Each row is a point on a landscape with many peaks, with its height.
A climber steps from a point to the highest of its 2 nearest points, and stops where none of them is higher. Distance is the straight distance between rows; heights are no part of it.
j106: [ 13  24  17 -42  45  44 -39  33  18 -24  14 -11 -33 -55  30  25 -43 -13
   2  10 -22 -22 -56 -59]  (h 578)
j853: [ -3 -13 -18 -23 -37  16   4 -16  36  58 -19 -36 -19 -55  -5  12  -9 -59
 -30 -34   1 -20  17 -85]  (h 232)
j840: [  2 -18  -7  70  51   6 -11  27 -24 -10  -8  18   8 -11 -32 -66  37  72
  44   3 -10  23 -22 -13]  (h 433)
j309: [-25  26 -12 -81 -45   7  61  13  40 -11  41   8  33   0  28  59   1 -35
  29  28  -8  -3  32  53]  (h 26)
j622: [-27 -45  47 -47 -44  14  56  44 -28  22  54 -12  39   4  -4  52 -34   5
   7 -65   9  17  19 -27]  (h 637)
j776: [-58 -31   0 -38  -6  -8  33  58 -61  36 -38 -17  10 -16   4 -48   2 -28
 -10  -4  43 -62 -22 -41]  (h 333)
j530: [ -25  -51  -39   39  -18   29  -35  -18   -9   22   51  -48  -13  -29
  -52 -109   63    0  -50   19   28   47   34   26]  (h 149)
j650: [  0  10  13 -71 -10  -9  12  16 -22 -73 -23  18 -77   1  38   7 -36 -25
  -9   5 -21 -41 -40  -8]  (h 514)
j197: [-16   1 -36  20  37  71 -22  14  21 -18  28 -32  29 -67 -19 -68  38  45
   2  58   0  -4  -2  52]  (h 198)
j537: [  0 -42  13 -69 -21  -6  28  33 -25 -77  13  22 -24 -10  18  13 -30  -9
  13  -8 -30 -22 -47 -13]  (h 568)
j725: [ 27  46  27  44  41  31 -97 -41  39  38 -31 -31 -45 -47   1   8 -24 -14
 -31  14   1 -19  12 -59]  (h 569)
j156: [ 11 -32  50 -25  48  30 -47  50 -25 -33   2  -4   6 -48  26 -13 -60 -24
 -15  -1 -45  -9 -79 -31]  (h 656)
j503: [ 48  28   7  59  29  14 -89 -88  34  27 -19   5  21  70  57  62 -47 -60
  27  18  32 -12 -16 -34]  (h 278)
j600: [ 57  21 -34  97  30 -29 -39 -55 -28  42  13  16  50  24  29  30   0  33
  58 -17  35   3   6  21]  (h 319)
j13: [ 51 -21  46  95  41  10 -89 -34  26  -2 -33  23  -9  18 -20  23 -39  -1
  39  13 -42  56   5 -25]  (h 587)
j578: [-21  12  -2  53 -12 -47  -8  -4  -6  35 -21  24 -45  50 -36 -77  42  65
 -23 -18  23  30  24 -32]  (h 340)
j61: [ -3  14 -11  17 -22  44 -51 -62  63  15  24 -61 -56 -51 -86 -30  50  -5
 -69  17  -6  26  30 -33]  (h 302)
j48: [ -66  -18  -34   27  -38   -8  -32   17  -23   36   10  -24   -2   14
  -44 -104   83    5  -71   20   -3   24   -1   39]  (h 119)
j283: [ -6 -16  21 -16  22   7  44  25  29 -49 -13  32 -15  -3 -34 -20  -8  42
  30   5  10  26  27  -2]  (h 525)
j280: [ 22  48 -34 -29   5 -33  46 -48 -32 -26 -32  31 -18  76  69  46 -21  -1
  44  -8  58 -31  -4  33]  (h 495)
j3: [-16  42 -28 -46 -14  -7   8   2  52   5 -10  -1 -44  39 -10  47  55  -9
 -12   3 -43  23 -12 -20]  (h 462)
j665: [-70 -40 -23   8 -51  12 -10  23 -10  52  -3 -24  56 -14 -22 -56  54 -22
 -69  21  -3   6  18  79]  (h 91)
j228: [-16  12 -67  -7  41 -20  -9  40 -32  16 -50  -8  16   2  43 -33  22  12
  13  47  19 -58 -43  41]  (h 285)
j562: [-28 -43 -44 -28   3  -5  12  40  29 -24 -50  14   8  -3 -30 -46  38 -25
  -2  42 -62  29 -52  14]  (h 410)
j874: [-20  32 -35 -39 -24  -9  40  -6 -15  26 -53 -16 -24 -20  49 -25 -20 -52
   7  15  76 -80  56 -10]  (h 411)
j976: [ 12   0  15  86   0 -47  -9 -47  -2  25 -11  12 -27  -1 -61 -43   9  61
  -9 -32  35  27  55 -22]  (h 375)
j720: [-11  37 -72  11  29  45 -51   8 -10   3  46 -46   6 -39  17 -50  63  41
   3  50  31 -29  -7  48]  (h 225)
j479: [-44 -68 -41 -49 -26  40  25  55   2  14 -12  15  62  -7 -36 -27  44 -48
   0  19 -42  22 -52 -12]  (h 464)
j743: [ 19  54 -42 -58   7   0  47 -20  44 -27  22  -3  23 -19  51  32 -26 -23
  36  56  23 -36  26  41]  (h 12)
j464: [-31  48   5   3  -7 -13 -15  42 -56  51  40 -46  -2  17  29  29  40  40
 -21 -33  18 -39 -21  -3]  (h 247)
j719: [ 62   8  25 106  49  -3 -68 -78  41 -17 -41  47  -4  25 -56  25 -25   4
  48  32 -14  37  25  -3]  (h 538)
j512: [-33  -7 -17 -30 -14   0  31  24 -27  34 -27 -13 -15 -29  25 -35  -5 -13
  10 -16  66 -64  28 -40]  (h 370)
j912: [ 56  61  -6  75  29 -13 -34 -85  56   3 -22  17  -9  31 -51  20  28   3
  -7  18   9  18  30   8]  (h 489)
j951: [ -3 -13  18  -7 -36 -69  40   5  10 -25 -17  43   5  58   9  38   1 -15
  -3  -7 -53  46  13  77]  (h 409)
j865: [ 25  59 -15  44  11 -19 -28 -66  63  17 -31  13 -12  58 -26  13  61  -5
 -34  19 -41  41   9  34]  (h 451)
j93: [-41 -43  48 -42 -34  48  57  47 -24  12  52  23  29  37 -54  15  14  25
  -1 -45  -6  51  11 -44]  (h 576)
j930: [ 67  46 -12   1 -28 -38  59 -64  23 -29 -13   8 -18   0  38  29 -51 -78
  30 -10  58 -54  45 -23]  (h 180)
j735: [ 15 -49  85   3  39  24 -61  30  -1 -52  -9  32   1 -16  10  -4 -75  -6
 -29  -6 -63  32 -40  11]  (h 774)
j153: [ -3 -27  23   5  62   8  32  26  -8 -52 -13  33 -18 -17 -48 -57   1  81
  49  -3  39  11  14 -37]  (h 480)
j694: [ 45  42 -22  12 -22 -24  30 -64  46  18  10  -4   0 -11  -7  47 -10 -43
  25 -10  44 -45  42 -38]  (h 183)
j396: [-37  43  -1  15 -28 -48 -26   7 -67  62  33 -35 -17  36  16 -16  37  45
 -36 -34  62 -29  34   5]  (h 273)
j656: [ 48  64  38 -18 -12 -34  43 -36   5 -40  -4  18  -2  20  71  45 -70 -66
  -7   5  25 -45  28  51]  (h 205)
j2: [  4  37 -37  21  -8  -2 -27 -27  58  32 -20 -25  -6  12 -17   8  65 -13
 -34  21 -68  38 -13  31]  (h 414)
j611: [ 37  27   2  19  44  45 -69  -8  39  -1   8  -7 -33 -37   3  47 -30  -7
  24  26 -34  11 -29 -59]  (h 645)
j626: [-23   3 -37 -56  40 -17   3  35  -4 -50 -67  35 -47  39  -5 -46  39  -1
   8  48 -23 -16 -64  -2]  (h 361)
j609: [-46 -26  -1 -47 -40  53  41  48  10   3  58   7  15  22 -45  23  58  15
  25 -15 -40  60 -24 -45]  (h 533)
j296: [ 20 -66  22 -52 -17  12  44  10 -14 -69  29  21  -8 -40   3   7 -63   2
  26 -38 -10   0 -18 -44]  (h 518)
j871: [ 10   0  -1  86  16 -32 -11  -6 -47  34  19   4  48 -10  17 -20   7  62
  33 -30  31  -3  33  49]  (h 354)
j178: [ 24 -45  68  67  60  22 -79  19   4 -17 -34  24   8 -17  -9 -20 -42   5
   8   1 -46  53 -21 -11]  (h 665)
j423: [ 81  21 -23  73  38 -24 -36 -78   2  12  -7  29  38  32  31  60 -40  -9
  70  -1  30 -14  -3  -6]  (h 300)
j19: [ -3 -73  17  24  11  17   9  48 -31   9  15 -29  66 -11 -31 -13   2  18
 -25 -46 -64  49 -63 -21]  (h 360)
j275: [ 44  53  55 -17   3   5 -40 -38  13 -46   6  32 -21  32  75  70 -85 -68
 -13  20 -22 -18  -4  19]  (h 231)
j880: [-10  35 -70  17  49  22 -54  21 -36  19  -7 -19  26 -15  40 -47  38  51
  16  41  42 -57 -24  43]  (h 252)
j798: [  5  -3  -3 -19  -9 -38  44  34 -45  -5  27   3  26  -1  60  37 -39   6
  51 -12  11 -24  -6  52]  (h 635)
j424: [ -11 -101  -19  -15   -9   40   15   64  -27   25   -5  -30  102  -12
  -40  -35    7  -29  -39   -7  -53   24  -45  -20]  (h 406)
j43: [-41 -18  71 -43  27 -12  37  69 -81   5  -7 -30  17 -18   3 -20 -14   5
 -16 -25  20 -54 -57 -40]  (h 294)
j17: [-44  42  20 -56 -48  16  36  23  28  33  49 -38  43 -10  19  59  12 -20
 -27   6  -8 -16  32  54]  (h 42)
j362: [ -9   4 -56 -43  35  -8  -7  53 -27 -28 -27   7   1  13  38   2  18  -6
  27  52 -20 -36 -81  32]  (h 321)
j900: [-36 -22  40 -19 -28 -25  58  54 -50   2  35  -4  45  13  20  35 -18  23
  22 -25   7  -1  16  42]  (h 732)
j790: [-13 -19 -40 -17 -27  51 -32 -24  64  45  -8 -49  -6 -70 -44 -24  26 -36
 -58   1 -14  -1  14 -55]  (h 264)
j883: [ -2  51 -51 -47  -2 -18  49 -31 -23   7 -49   2 -38  53  62  20   1 -10
  19  -2  71 -50  11  -8]  (h 460)
j980: [ 38 -81  25 -46 -33   7  53 -18  31 -83  31  41  15 -34 -14  16 -76   3
  22 -16 -22  34  25   7]  (h 469)
j128: [-29  15 -32 -30 -36  29  27  10  45  10  27   9 -27  26 -40  23  65  13
  18  -2 -32  43  -2 -41]  (h 494)
j881: [ -17  -52  -47   39    2   70  -16  -12    2  -12   55  -46   21  -58
  -49 -105   49   32  -29   34   12   28   14   42]  (h 172)
j502: [ 18 -63  16 -32 -36  51  61   0  50 -28  43  14  49 -12 -57  40 -26  -1
  14  -6 -41  79  36   4]  (h 416)
j345: [-22 -23  40 -50 -42 -58  39  19  -2 -62 -33  52 -31  50   6  24 -14 -20
 -32   8 -42  16   3  73]  (h 412)
j214: [  1   3   4  14  -3 -44  47 -12  28 -11 -21  38   4  30 -11   2  10  13
  29   6   8  32  53  39]  (h 465)
j114: [ 49  64  18   7  25   4 -61 -67  41  10 -30  12 -21  43  60  64 -42 -81
 -21  17 -14 -20 -14 -11]  (h 256)
j221: [ 34 -35  38  56  11 -48  16 -30  -7  16 -35  21 -11 -28 -25 -11 -50  15
  13 -54  20  15  40 -34]  (h 421)
j660: [ 38  -2 -38 -18 -30 -59  51 -26 -56 -47  -7  38  -3  42  79  33 -41 -12
  68 -12  32 -31   5  35]  (h 545)
j397: [  2 -10   1  90  47   9 -46  16 -62  13  23  -6  21 -26  -7 -69  24  78
  17  -8  28   3   1  20]  (h 394)
j316: [ 34 -51  47   6  15  -3  23  -8  -7 -13 -11   4 -24 -41 -20  12 -72  14
   0 -55  12  11  26 -57]  (h 461)
j889: [  2  19  -3  45  -2  -3 -46 -52  17  19  19 -36 -53 -39 -62 -34  35  30
 -47  -6  31   9  47 -22]  (h 336)
j598: [-51 -13  -5 -17 -49   5   8  28  -2  52  25 -46  66 -35  10  -2  20 -21
 -53   9   0 -11  22  70]  (h 66)
j390: [ 12  26  32 -56 -23 -34  18 -25   2 -84 -41  64 -82  64  29  31 -25 -14
 -25   4 -31 -10  -3  41]  (h 457)
j985: [-33  25  46 -29  18 -12  12  69 -73  22  18 -40  -3   0  29  30   1  28
  -4 -27  16 -52 -55 -23]  (h 269)
j143: [ -5 -12  21  28  12  14 -11  35   1  18  18 -24  28 -24  -2  23   3  16
  -6 -30 -54  36 -40  11]  (h 329)
j446: [-52  53   0   8 -49 -50 -12  -2 -34  61  21   6 -61  89 -20 -41  63  48
 -46 -24  43   8  34 -25]  (h 306)
j76: [ 18  38  36 -15 -28   4  19 -32  53  32  33 -35 -19 -33 -14  72 -12 -29
 -14 -38  -4 -11  29 -54]  (h 204)

Call two points neighbours if one is among the 2 nearest of the other. Go from one point of each pair to the other, from neighbour to neighbour, staying as high as possible. Name the lowest point that can't be avoided.
j611, j735 -> j106
j900, j611 -> j2
j283, j537 -> j951

For each start below, name the point where the climber stops.
j423 -> j283
j776 -> j900
j48 -> j479
j865 -> j735
j2 -> j900
j743 -> j283
